Each row is a point on a tangle of strands that fork, close into loops and nearly touch. The rows are in no order.
(in the rows, 128 means zero)
Two points are linked if the straight distance between their rows is under 180. Some points are linked to none.
Zin: [106 133 184 138 108  85 122  53 131 138 155 141 130 107 112 166  85 196
 107 159 112 111 119 121  77 131 116 153 111  96  74 123  96  86 173 141
 112 164 160  82  60 139 110 149 179  39 127 143  79 116 135 141 136 170
  84 147 130  99 102]
tepi: [117 195  99 173 169 131 168 120 102 180  97 159 159 113 107 120 126  91
 172 126 139 186  82 140 130 111 136 199 133  93 118 120 136 124 122 124
 135 124 195  89 110  99 119  93 172 122 124  85 123  71 142 134 125 126
 169  85  61  97 161]
bek: [171 110 118 146 155 131 174 126 113 109 137 116 124 150 116  86 152 149
 153 144 130 106 168 125 159 169  99 101 151 149 121 130 134 135 127 111
  78 132 126 171 138 154 140 103 130 135 151 114 128 168  92  65 170 122
 135 125 129 145 137]
pif: [144 167  98 127 143 131 161 127 156 134  92 104 108 130 130  70 104 149
 148 114 132  70 171 137 125 148 118  88  98  92 121 120 161 190 139 118
 101 133  70 143 126 205 115 153 140 177 156 163 127 163 129 106 109 115
  91 104 129 163 106]
lazut: [134 114  99 156  88 134 101 188 172 100 119  81 158 141 139  79 127 101
 116 143 114 148 114  70 153 137 131 113 130 122 155 116 133 176  97 134
 150 109 130 102 147 148 135 154 105 163 126 128 168 172 107 125  96  98
 162 143 110 167 135]
zada: [126 129 144  90  79 137  95 123 137 121 182 129 120 108 146 164 107 134
 126 154 143 112 125 137  97 117 139 102 137 145 159 164  88 129 161 124
 191 136 141 111 115  83 134 123 139 125  78 135 171 130 141 190 101 142
 150 121 182 143 100]
muz: [ 96 150 161 134  77 127 129 191 130  94 125  87 114 121 151  57  84 136
 155 157 143 127 135 137 161 198 136  87 154 119 131 116 114 138  84 134
 152 151 126 161  91 161 105 175 100 169 156 141 166 134 100 131 108 127
 174 109  82 168  97]
roza: [166 116 109 123 142 162 146 120 132 120 171 123  84 103 130 121 139 122
 136 171 171 111 128 108 139 168 134  63 134 171 154 174 111 146 157  98
 141 141 141 191 178  80 169 110 129 131  96 150 124 113 125 108 156 134
 135 132 153 158 134]
Fev: [163  83  92 139 146 136 181 112 117 129 136 120 164 119 122 129 153 147
 144 113 132 112 160 159 128 107 128 100 141 125 128 129 142 122 136 109
 108 137 133 179 133 129 150  78 122  81 132  96 112 133 122  76 148 127
 117 133 156 110 118]
nudog: [ 49 166 157 133 137 130 111 148  72 130 123 156 133  92 148 169 125 113
 150  98 153 189  70 140 174 135 140 199 149 116 110  99 116  87  98 144
 147 127 168 111 117  80 112 150 105 145 114 104 133  50 138 127 135 136
 141 111  51  96 143]
moko: [144 165  96 160 134 163 143 125 114 163  82 142 142 129 130 129 167  78
 143 127 100 184  90 124 122  95 154 152 131  47 131 140 151 159 155 139
 110 117 150  84 112 125 135  89 167 119 116 120  84 124 149 118 125 135
 130  92 146 106 119]
kizot: [133 144 123 100 135 104  77 109 128 140 153 153  76 114 149 152 111 152
 111 156 132 102 172  82 108 162 189 101 117 105  93 163 134 107 133 150
  94 154 117 145 121 146 139 145 157 114 125 138  99 180 123 126 180 148
  76 160 130 127 104]
fovus: [160  97  95 121 161 177 181 142 112 115 148 115 111 114 128 125 147 117
 144  93 171 106 111 147 164 153 133  79 126 173 143 175 114 140 142  87
 144 105 127 211 194  86 160  95  98 158 105 114 137 116 149  98 128 117
 151  98 158 134 123]
sevez: [ 98 110 169 119  73 121  74 105 130 117 173 114 141 117 125 181 136 157
  85 116 128 123  99 139 100 111 113 142 135 164 125 159  69 139 163 125
 180 127 134 124 129  98 112 168 112 115 118 125 153 101 134 180  90 161
 148 140 157 116 111]
gor: [ 91 190  93 160 155 143 180 118 117 169 113 108 168 108 103 154 103 123
 151 100 162 142 108 140 122 128 162 149 106 112 100 207 145 110 141 119
 185 143 149 155 109 127  94 140 164  84  97 104 150 137 140 164 136 136
 148  82 116 134 100]
Mos: [153  77 107 122 142 151 190 114 106 119 115 108 152 120 152 135 145 157
 147 120 124 106 110 186 123 123 141 144 148  97 137 108 118 127 176 113
 110 106 134 149 120 149 140  46 148 124 132 105  91 116 164  90 113 116
 109 107 195 125  87]
pere: [157 124 110 114 144 109 126  72 145 164 109 143 140 177 100 168 137 127
  92 118  92 106 152 157  87  61  89 144  98 138 146 114 137 131 152 128
 116 108  89  97 135 136 134 126 130 114 112 126 105 151 122 143 111 134
  96 142 178 129 151]
rusem: [110 161 142 146 156 148 154 133  79 140 138 142 147  98 145 141 142 104
 161 129 160 184  72 136 162 148 131 174 148 124 107 131 114  93 124 122
 126 129 204 126 131  71 137 101 151 100 122  76 126  59 144 109 162 149
 144 109  65  96 132]
lizi: [ 83  90 170  82 114 132 101 115  93 100 148 124 119 101 134 172 114 172
 101  92 140 108  90 163 122 137 121 132 129 170 118 115  69 123 158 123
 162 116 112 133 148 111 123 159  97 155 131 144 137  74 179 165  63 126
 109 121 165  99  80]
Der: [159  68  80 124 133 177 153 122 103 127 137 109 140 109 129 173 190 116
  95  67 144 142 117 159 132  86 125 101 140 169 151 166 116 132 132 105
 142 101 114 184 192  70 146  91  98 130 113 108 114 105 148  86 118 112
 141 120 174  98 125]
miz: [126 103 161 128 100 101 123 123 143  90 160  93 144 113 127 142 110 163
 111 144 136 109 140  86 121 145 134 131 143 149 129 164 124 102 114 129
 172 147 135 141 104 119 142 139 121 105 126 130 170 159  77 144 146 128
 130 171 127 142 126]
girev: [133  97 164 108 103 140 147 154 106  93 141 142 115 101 172 111 133 134
 151 154 152 134  97 139 151 155 138 116 166 128 158  81  95 123 131 133
 135 140 142 129 129 117 158 104 110 151 131 142 113  87 149 101 101 121
 122 118 119 110 108]
kegot: [115 141  96 139 133 104  97 153 151  71 169 104 129  97 118 171 103 132
  82 134 142 150 104  16 137 119 162 174  99 119 100 184 136 104 141 140
 163  87 194  90 151  98 178 163 105 109  92 102 172 159 125 154 147 113
 138 182 162 119 114]
lano: [146 131 123 108  75 157  75 138 123 158 133 169 139 146 148 154 180  39
 136 179 114 188  91 139 119  83 165 118 168 130 177 137 120 128 119 124
 152 122 168 101 123  81 145  80 129 134  67 128 135 110 117 176 100 138
 178 125 140 111 150]
zuson: [153 107 162 117 157 109 138  80 143  82 202 118  75 132 110 130 121 163
 128 187 168  91 141 119 138 168 100 103 144 185 123 165 100  98 160 103
 127 146 155 166 143 100 174 106 144 115  82 139 142 120 116 131 182 139
 102 130 161 159 136]
gid: [128  37 137  95 104 133 100 151 148 125 123 121 159 132 129 160 147 123
  73  77  91 131 104 151 108  42 117 157 116 127 151  53 127 124 122 141
 136 102  75 105 153 131  74 139  64 145 162 160 108  95 131 146  85 102
 116 149 151  82 138]
kupa: [114  42 164 115 100 109  80 107 152 133 117 103 183 157 112 167 142 145
  62  79  95 107 135 147  72  32  75 170 110 165 137  76 106  99 134 124
 148  94  96  83 138 125  88 164  76 108 144 139 143 105 116 163 100 123
 146 154 138 122 148]
Tuda: [138  77 124 107 125 130 123 138 165  79 137  43 143 137 106 111 119 171
  81  86 126  59 143 121 154 140  73 112 117 213 143 165 116 133 120  95
 165  90 110 163 198  93 143 137 103 161 136 124 182 154 120 132 117  99
 152 148 171 180 138]
vomo: [150 123 108 113 130 139 100 187 141 122 108 161 101 132 175  66 133  85
 155 168 120 140 181 104 134 180 185  63 140  73 162  98 146 152  80 153
  81 178  84 134 109 191 137 144 140 164 155 159 101 192  92  76 141 117
 126 139  93 136 117]
muk: [122 113 137 103 122 133  91 179 117 136 111 196  89 129 154 101 124 112
 124 151 126 155 159 101 140 143 180  84 143 105 147  93 157 116  76 164
 112 167  92 136 126 152 115 147 125 135 167 169  99 162 103  78 148 120
 113 163  75  96 153]
giv: [173  81 121 148 141 101 138  76 107 164 121 144 195 184 132 128 169 122
 120 148  86 128 181 165  97  89 108 151 150 107 136  74 152 116 134 130
  44 131 132 109  81 160 130  74 164  77 145 102  75 148  93 103 147 133
 125 158 110 118 142]
kon: [191  81  92 113 165 123 146  82 136 161 111 136 157 159 108 176 185 124
  85 102  89 102 142 180  97  36  77 143 100 132 119  92 142 134 154  96
  88  92  91 113 176 115 122  76 113  86 132 127  87 107 138 129 116 114
  97 137 190 114 158]
Sizig: [ 88 104  99 107 103 131  66 162 123 118 162 112 150 136 132 187 141  99
 102  81 138 160 100 135 150 106 145 139 134 165 130 170 101 124 115 128
 166  94 145 123 171  97 126 124  80 165  89  80 174 155 122 154 137 131
 177 158 160 136 114]
rugom: [134 131 176 147 104  80 112 133 166  59 143  61 158 122 101 101  94 178
  97 147 131 116 129  44 129 145  83 156 123 153 109 132 130 105 134 141
 160 133 160 106 108 132 134 187 115  89 121 112 179 142  85 132 148 132
 138 162 109 158 140]
Vuzuf: [106 174 101 158 118 159 138 134 112 172  92 155 167 126 143 136 167  39
 152 142 107 221  77 141 135 103 162 179 160  70 143 157 135 127 126 140
 121 123 186 102 108 108 120  88 165 123 100  92 110 111 135 141 131 141
 165 111  79  91 129]
Nabuk: [163 162 100 133  79 156  90 163 175 107 157 120  88 120 154  85 137  80
 130 171 124 119 128  79 119 165 175  55 121  98 155 177  96 212 124 142
 128 129 121 154 138 151 152 156 153 171 109 184 143 158 102 108 114 131
 153 106 148 177  89]
Sumek: [146 148  87 146 149 165 162 149 110 133 107 143 110 101 151  98 155 106
 154 133 130 187 101  92 145 154 171 139 145  68 111 130 159 151 129 148
  94 128 161 118 147 130 148 107 157 130 143 108 106 108 163  70 148 125
 127 110 112 105 128]
fol: [140 114 124  95 144 109 151 136 163  69 158  70 124 118 112 135  88 161
 105 111 167  39 128 116 142 117 111 114 119 221 141 147 120 103 133 111
 200 106  91 160 186 102 156 131 102 155  99 136 185 133 155 161 107  91
 102 132 199 190 151]
Zodep: [119 127 138 107 105 142 133 151 133 169 147 119 115 142 157  92  93 120
 172 131 130  84 161 221  98 142 125  71 145 130 166 145 101 131 106  86
 131 169  65 191  88 156  87 107 112 191 140 164 143 126 144 144  54 127
 127  91 156 165  66]
sas: [126 150 163 124 109 118 128  92 134 175 131 168  92  96  95 166  94 145
 122 131 153 109 114  82  79 109 135 114 112 110  88 170 144 111 138 145
 181 180 129 129 119 112  93 191 168  51 127 167 103 110 147 139 134 156
 104 116  86  92 172]
num: [101 150 159 148  94 104  90  78 145 129 157 110 153 146 114 162 114 166
  93 141  96 117 125  90  92 134 117 159  99 110  74 179  95 103 154 127
 121 136 163  86  75 133 113 176 160  78 125 108 129 160 107 163 148 168
 121 157 147 122  89]
Nuduk: [161 144 131 113  69 147 100 138 150 130 165 111  98 118 143 125 118 118
 138 174 128 117 139  90  90 143 147  74 129 112 169 179 118 174 137 144
 183 141 116 145 110 111 131 144 146 119 105 165 137 142 121 154  89 147
 160 112 141 153 118]
gepef: [145 145 122 157 124 149 138 147 122 108  80 103 119 148 141  43 142 141
 140 118  85 133 118 137 142 182 104 124 125  78 125  86 127 216 139 148
  65 109 105  77 125 169 110 159 132 176 183 140 113 127 138  93  97 121
 138  81 133 140 100]
Munal: [ 56 169 121 134 125 120 144 158 101 131  57 140 115 117 143  90 101 139
 149  71 104 163  90 148 149 152 151 158 141  67 119  86 149 138 113 155
 100 152 103  90  81 165  66 145 103 177 162 142 104 104 159 131  93 121
 131  90 108 103  93]
givon: [138 142  84 151 162 125 203  91 119 134  96 116 138 142 126 115 117 142
 160 144 110  94 141 183 115 122 129 138 103  77 125 130 134 155 168 114
  83 107 133 116  91 182 140  67 167 117 120 111  87 143 171 121 132 130
  88  98 185 142  88]
dodi: [114 172 122 161 135 124 147 160 108 131 137 143 103 102 129 102 116 119
 151 151 133 164 126  83 135 180 186 146 140  89 120 145 154 117 126 152
 105 135 168 133 108 133 141 137 150 121 139 117 117 143 115 107 171 129
 130 112  84 121 108]
Teg: [148 131 136 122  97 102 121 113 160  74 139  68 132 140 129 108  98 153
 108 196 101  86 131 103 120 133  94 128 116 133 138 127  94 140 183 114
 138  97 154  65 124 138 169 135 143 114  94 129 144 151 130 157 106 125
  96 147 201 156 108]
sar: [128  88 132 117  77 152  60 137 125 150 158 127 131 153 147 164 167  73
 135 126 116 167 116 159 121  88 153 111 151 148 167 142  88 142  96 123
 154 119 121 119 136  75 129 105  91 158 100 112 161 128 117 184  97 133
 175 136 154 129 131]
vir: [ 98 103 156 107  81 140 119 171 125 116 127 122 117 122 194  62 109 119
 165 151 133 131 140 172 138 160 151  73 165 107 156 115 100 137  86 107
 149 158  90 171  94 163  90 113 101 175 144 154 137 152 128 128  96 117
 155 116 125 147  71]
panab: [130 113 114 158 145 135 118 109  91 132 187 190 122 130 128 168 162  92
 138 143 131 172 116 125 148 145 159 125 139 145 110 182 107  66 122 117
  96 137 219 142 129  73 173 101 151 102 104  76 123 110 111 113 199 159
 150 162  91 107 144]
nug: [149 153  87 148 123 157 116 172 147 123  92 105 130 159 126  48 165  83
 117 140  83 138 131 103 162 150 108 107 118 112 163 105 124 218 129 142
  97 104 114  97 145 165 128 164 139 196 156 148 130 164 112  99 101 102
 171 110 122 149 129]
lota: [139 127  87 129 178 167 187 137  90 178  86 166 137 133 136 111 162 110
 189 100 122 145 146 202 134 132 119 133 143  97 135  93 161 151 120 116
  68 121 116 144 111 137 117  61 141 178 159 123 104  93 158  95 121 114
 126  82 121 119 131]
ruvo: [129 112 147 144 120 111  84  95 153 128  90  93 190 188  82 165 146 136
  63  84  62  93 119 134 105  71  53 178  89 165 114 104 119 133 131 130
 137  60  95  50 157 138  96 176 109 103 135 113 142 143 116 180 122 136
 136 155 147 149 160]
boki: [146 122  67 121 164 157 153 155  96 175  97 193  94 135 151 100 140 104
 180 109 129 129 154 152 132 126 165  98 120 102 130 117 169 145 120 125
  71 141  91 164 135 171 136  82 131 188 143 138  93 147 154  88 126 103
  92 120 139 119 126]
fuga: [131 110 150 105 130 112 145 101 166  73 194  85 102 111 114 133 101 167
 117 140 169  64 137  78 129 149 115  98 116 204 132 182  90 113 163 122
 164 104 142 164 154  88 172 139 139 114  76 137 171 122 147 159 145 116
 113 129 185 168 109]
nad: [ 60 161 175 119 134  81  82 140 130 161 110 187 131 132  93 169  79 123
 120 139 148 144 124 119 111 100 106 186 116 154 128  66 140  86 116 151
 180 146 133  97  98 121  88 177 116 103 125 132 137  95 104 169  97 161
 120 144  52 101 194]
riz: [163  72 147 130 100 147 121  80 103 173 103 139 178 162 161 125 180 130
 142 111  66 125 149 191  82 105 118 121 143  89 133  98 119 139 125 136
  24 143 111 124  73 171 103  80 162 103 170 120  78 141 110  95 145 162
 129 141 123 107  90]
pana: [ 78 162 147 102 130 131 131 146 107 134 103 140  92 116 144 116  95 132
 159  91 137 136  91 159 129 134 138 143 140 117 120 108 112 137 135 140
 148 130 106 117 111 142  94 138  93 179 139 144 109  91 177 148  84 126
 122  96 140 134  93]
vabak: [132 147 119 145 185 111 115 105  91 107 179 171  99 146 134 123 127 104
 155 165 118 160 105 145 174 155 126 175 139 136  84 114 113  64 123 111
  82 105 218  99 122  91 187  94 152 111  95  81 130 106 124 126 190 156
 127 155 109 112 120]
zesir: [161  64 101 135 142 151 135 107 104  99 154 121 161 137 144 167 179 118
 130 109 135 129 122 163 134 105 121 108 157 164 146 155 115  92 130  99
 108 106 155 146 141  90 157  74 118 108 115  74 130 122 121  97 143 130
 139 144 149 113 120]
rap: [136 117  87 123 155 117 145 144  94 169  83 175 119 146 146 137 139 103
 156  79 121 149 181 134 125 124 170 136 123  67 116 101 199 122  93 136
  61 135  76 148 128 179 117  89 144 138 179 116  85 168 124  92 166 113
  86 139 120 109 132]
teki: [137 168 139 142 113 112 109  88 174 104 161  93 101 138  90 119 115 153
  96 168 112 122 137  38 106 157  99 149 112 111  74 177 100 149 170 133
 112 124 180  78  93 139 143 196 180 117  95 136 147 144 116 144 160 150
 127 139 163 152 112]
Gif: [136 174  96 151 140 126 135 167 165  90 127 103 108 101 103 126 129 137
 113 141 146 155 107   4 145 129 151 153 112 116 104 151 173 133 136 156
 166 121 182 101 164 107 155 178 113  95 120 125 144 139 108 109 162 110
 115 148 117 123 153]
kodu: [112 106 155  95 110 144 107 176 113 117 102 167  95 116 161 125 143 115
 120 119 135 154 113 128 138 154 119 108 135 121 135  61 129 133  88 158
 128 160  87 133 138 135  96 180 102 167 167 160 102  82 126  87 112 124
 115 152  89  77 156]
pag: [131 128 166  94 104 169 141 158  83 127 103 162  91 101 176 140 160  97
 139 110 131 173  76 152 130 119 109 105 142 133 148  95 120 166  97 136
 130 168 114 149 134  96 112 159 119 177 168 194  70  30 167  92 102 123
 115 120  88  76 170]
tasez: [167 125 120 115 150  97 120 126 165 126 125 115 115 145 107 109 140 151
 116 131 133  94 193 107 141 153  95  84 104 164 126 138 147 149 104 120
 125 136  73 180 146 158 137 147 117 128 155 133 144 174  80  91 161 125
 128 130 119 155 154]
gos: [126 156 140 125 149 101 132 109 112 131 159 152 100 129 117 117 114 135
 144 156 119 144 128 103 153 154 128 156 124 114 103 102 131  94 132 131
 104 127 165 102 123 116 161 134 154 124 127 109 115 142 129 143 167 152
 116 131 111 143 138]
mituz: [148 115 117 133 158 157 174  95 117 121 112  78 152 154 110  96 144 159
 151 102 121  80 148 207 132 153  78 115 120 147 138 101 110 158 141  78
  88  95  99 150 136 164 128  80 134 181 139 122 144 136 156 136  97 133
 129  83 176 164  87]
mogi: [ 94 140 103 126 123 118  79 141 133  94 168 122 141 115 124 205 107 119
  81  96 147 127 124  95 155 102 175 164  90 143 121 206 114  81 134 133
 176  97 149 107 153  90 143 139 108 121  79  78 165 168 117 173 146 120
 146 188 174 132 111]
Kimas: [151 107 145 137 132 116 116  91 137 181 105 158 163 164 120 165 154 114
 103 126  89 130 130 163  99  57 111 138 124 117 125  84 145 116 139 136
 108 123 113  92  96 134 112 103 151  94 134  98  91 123 105 131 122 153
 124 150 121  85 160]
vivar: [141 126 116  99 152 126 132 103 125 150 155 161  93 140 115 166 115 131
 134 139 150  83 184 133 126 144 170  83 119 150 123 167 151 109 121 130
 119 152  92 191 134 117 149  94 149 118 113 141 111 167 128 137 163 131
  96 150 147 148 149]
tipo: [ 79 159 176 141 121  96  88 114 120 176  95 189 120  97 105 170 110 109
 109 117 128 168  94 100 101  82 125 159 115 100 109  89 145 117 133 172
 153 169 146  72  91 126  96 164 135  85 147 166  81  70 122 139 124 158
 100 123  51  58 199]
garef: [146 102 127 128 129  82 167  97 158 148 126 103 167 161  90 121 106 148
 147 113 139  71 183 195 107 106  78 125 126 182 136 102 145  92 109  85
 125 148  68 175 105 160 105  90 123 104 140 122 149 157 119 148 110 111
 134 144 125 157 130]
sagi: [151 144  92 142 127 124 153 123 148 133  95 103 147 138 127 105 126 135
 131 127 120  92 165 136 119 114 130 124  83 102 150 143 174 177 148 114
  96 103  92 116 134 178 131 101 143 137 120 132 127 183 130 109 119 127
  94 115 182 154 105]
kefof: [121 135 105 151 174 151 179 150  97 156 100 130 150 147  98 139 153 102
 153  72 121 170 106 176 125 101 104 160 140 129 128  91 149 134 109 111
 107 104 112 152 163 117 112  93 103 162 160  90 128 110 139 124 116 104
 149 106 108 128 144]
Vapo: [ 46 138 128 141 130 112 120 139  85 145 124 137 122 109 135 146 126 127
 143  64 150 175 111 149 173 161 136 168 149 132 101 124 125 100  95 128
 122 133 134 134 111 114 101 153  96 172 146  87 156 129 134 134 143 127
 161 125  75 105 111]
geked: [148 184 120 150 172 102 195 154 149 112 110 133 106 102  98  61  94 119
 168 163 164 126 121  90 151 137 114 136 129 130 137 117 179 125 132 132
 157 133 155 121 137 139 160 117 147  94 124 138 130 124 130 116 143 106
 118  85  84 150 173]
fenag: [147 118 135 145 130 153 136 106 110 126  96  89 148 158 114  77 171 160
 127 107  75 118 119 158 125 149  66 129 117 119 125 112 106 210 152 118
  69  83 119 116 150 146 115 133 131 175 153 113 127 131 134 130 110 130
 129 108 160 148 100]
bav: [111 137  76 142 129  97 117 183 152 102 112 103 161 148 135 117  89 115
 135 132 146 118 171 115 146  99 168 155 110 118 154 123 180 106 114 145
 151 108 115 122 123 172 162 101 110 122 102 107 178 200 102 153 145  93
 124 154 156 178 121]
lon: [156 151  88 117  81 157  95 200 165 103 131 116 107 120 173  62 133  91
 129 167 104 112 158  97 136 159 193  61 127  93 150 113 119 176  99 142
 116 140  93 145 127 187 145 144 123 182 148 178 154 188  94  94 107  75
 145 131 140 158  83]
kud: [150 115 106 131 116 156 134 164 135 108 115 109 144 125 153 100 138 117
 141 144 127 145 130 114 144 136 156 119 151 116 167 112 126 143 121 134
 145 126 138 135 139 129 151  96 113 122 111 126 143 139 108 132 118 124
 152 130 128 135 112]
bopu: [114  62 137 118  78 130  71 162 116  96 117 109 166 117 157 147 157 111
  79 104  89 161 108 123 136  84 138 172 145 116 131  75 114 113 107 135
 127  97 118  97 143 113 131 129  80 138 128 119 136 106 121 137 111 107
 151 162 146 104 133]
Rir: [148 162 170 137 136  86 119 111 180  75 140  90 103 135 107  89  93 195
  86 171 117 119 139  29 122 170  83 161 118 136  67 112 122 138 171 155
 117 129 157  72  92 162 137 222 133 121 122 120 157 158 100 113 176 133
 106 149 118 159 129]
Sodo: [ 79 177 126 167 148  97 131 119 118 156  88 137 160 128 112 121  95 115
 134 121 124 179  91 129 126 125 118 201 121 103 106  93 141 110 125 134
 146 103 162  77 105 134  97 139 129 108 127  90 126 113 127 155 112 136
 141 104  82 107 145]
milin: [ 98 146 169 129  99 116 130  80 122 167 131 151 125  83 136 167  88 167
 109 135 131 114 110 135  74 104 140 132 111  75 102 146 136 114 164 142
 153 182 137  93  78 136  97 153 175  32 147 173  76  88 152 144 104 163
  83 103  99  74 118]
Suve: [116 107 178 106 160 132 131 101  95 112 114 157  97 149 127 114 140 176
  99 103 109 111 105 164 138 129  48 140 115 155 110  26  99 155 142 132
 105 111  95 104 156 145 104 161 100 175 170 158  96  67 163 112  85 133
  87 133 156 128 136]
nena: [119 101 140 129 104  99  88 129 163 126 130  75 149 156  88 148 116 152
  67  80 122  72 152 135 123 110  81 123 101 192 120 144 138 130 105 106
 162 103  84 138 151 116 106 158  94 150 141 122 165 162 121 153 114 113
 144 163 171 153 135]
Far: [112  98 180  84 150 131 113 116 100  85 142 126 102 133 120 132 133 155
 104 112 139 117  82 168 156 136  53 134 116 186 127  58  86 143 136 134
 145  89 108 115 177 113 136 170  77 179 116 132 141  62 171 144  89 119
 101 140 156 131 137]
kigo: [128 114 132 123 134 133 155 133 148 141 121  97 152 161 128  88 108 147
 176 119 132  73 182 218 110 131 102 103 139 142 155 100 128 127 114  91
 101 131  88 176  96 184 104  88 114 174 139 138 138 162 127 137  94 116
 129 101 140 177  95]
gazoz: [ 69 156 169 158 121 113  93 149 114 152  91 162 151 139 114 129 110 113
 131 109 127 181 117 123 145 112 112 193 139 131 116  52 143 109  86 143
 155 133 127  72 105 149  76 169  88 123 163 120 137 114 100 158 109 149
 160 136  46  93 175]
pivo: [150 108 126 127  95 173 147  86  92 182 103 161 147 111 167 154 165 115
 155 118  90 138 114 186 107 116 160 103 157  72 128 170 127 131 145 129
  72 150 158 144 110 119 127  57 169 106 131 140  58  61 169 110 119 149
 118 106 132  89 102]
nen: [145 109 125 134 135 132 123 101 119 157 170 177 115 127 123 172 155  95
 130 155 151 144 150 122 131 132 132  82 130 165 118 188 130  86 107 118
 114 173 157 176 145  70 145 132 156  62 121 118 110 121 104 101 196 152
 128 156  65 108 180]
Zuleg: [122 159 156 104 128 157 145 143 108 144 109 143  95  95 156 119 130  99
 153 129 138 157  60 161 140 129 130 125 167 118 167 114 110 142 130 137
 148 129 134 125 150 100 125 110 121 170 132 164  95  51 184 130  76 131
 129  88 110 103 140]
dobe: [ 75 142 152 117 111 122 130 159  91 108 158 143  94  96 150 124 110 138
 159 117 173 173 126 109 170 199 193 148 150 109 105 143 110  91  91 134
 113 146 148 148 113 119 129 135 120 139 129 101 144 132 120 114 176 134
 145 128  65 114  82]
Nofi: [142 170 107 144 169 124 171 146 152  96 120 116 125  82 110 107 101 116
 140 152 167 151 119  53 137 120 159 137 133 114 112 159 185 109 124 137
 177 129 174 147 142 102 151 129 129  48 104 130 142 140 122 103 174 109
 142 121  80 123 176]
muke: [161 187 130 129 188 127 202 133 150 139 100 166  82  78 110  90  78 138
 154 192 188 116 135  88 124 139 157  98 119 114 124 155 179 104 136 151
 152 171 132 140 143 133 147 112 151  68 137 180  99 110 162 110 163 101
  76  89  91 126 189]
begod: [106 112 134 150 118 106  70 101 147 140 128  84 180 181  58 184 146 145
  65  82  99 115 129 132 126  84  64 162  94 203 126 163 105 123 107 127
 166  78 110 108 160  99  84 186 100 140 109 100 189 151 102 204 118 131
 182 153 147 152 142]
Ziza: [129 116 114 119 182 126 149 107 127 141 159 164  92 132 101 169 135 120
 133 125 175 121 143 126 147 130 131  82 113 191 107 159 148 108 101 125
 139 155 101 206 172  82 143 115 128 100 128 138 128 119 143 105 159 126
 120 138 100 120 178]
Rador: [148 160 141 122 152 121 134 121 147 154 132 185  87  95 121 134  99 130
 134 184 158 135 136  64 103 128 168 104 122 111 130 156 169 111 139 145
 155 177 149 109 122 123 130 141 168  55 128 173  98 121 120 110 174 133
  87 120  80 112 198]
vug: [105 145 155 112  98 102  91 120 149 114 190 114 126 127 124 136  89 149
 132 188 150  95 161 110 103 141 153 112 129 152 161 178  92  70 137 131
 178 147 142 139  86 118 135 119 131  90  85 137 186 154 119 206 129 130
 139 136 150 163 107]
nase: [148 136 122 127 156  94 153  90 184 111  85  91 121 162 112  97 121 167
 127 104 121  38 216 145 144 158 116  95  98 157 107 135 173 169 120 101
  87 144  42 173 134 188 119 130 140 150 158 162 143 197 102  97 138 104
  91 127 152 157 129]

How many points has the smallest loop of links through each point below? Write none if it is on no loop.
miz => none
nudog => 9
Fev => 8

A tip is a point with one link. Name the tips that can be reached along the links from each point below, in the order of the rows.
rugom => muz, lano, Munal, garef, Suve
bek => bopu
vivar => kizot, tipo
Kimas => kon, riz
boki => rap, kefof
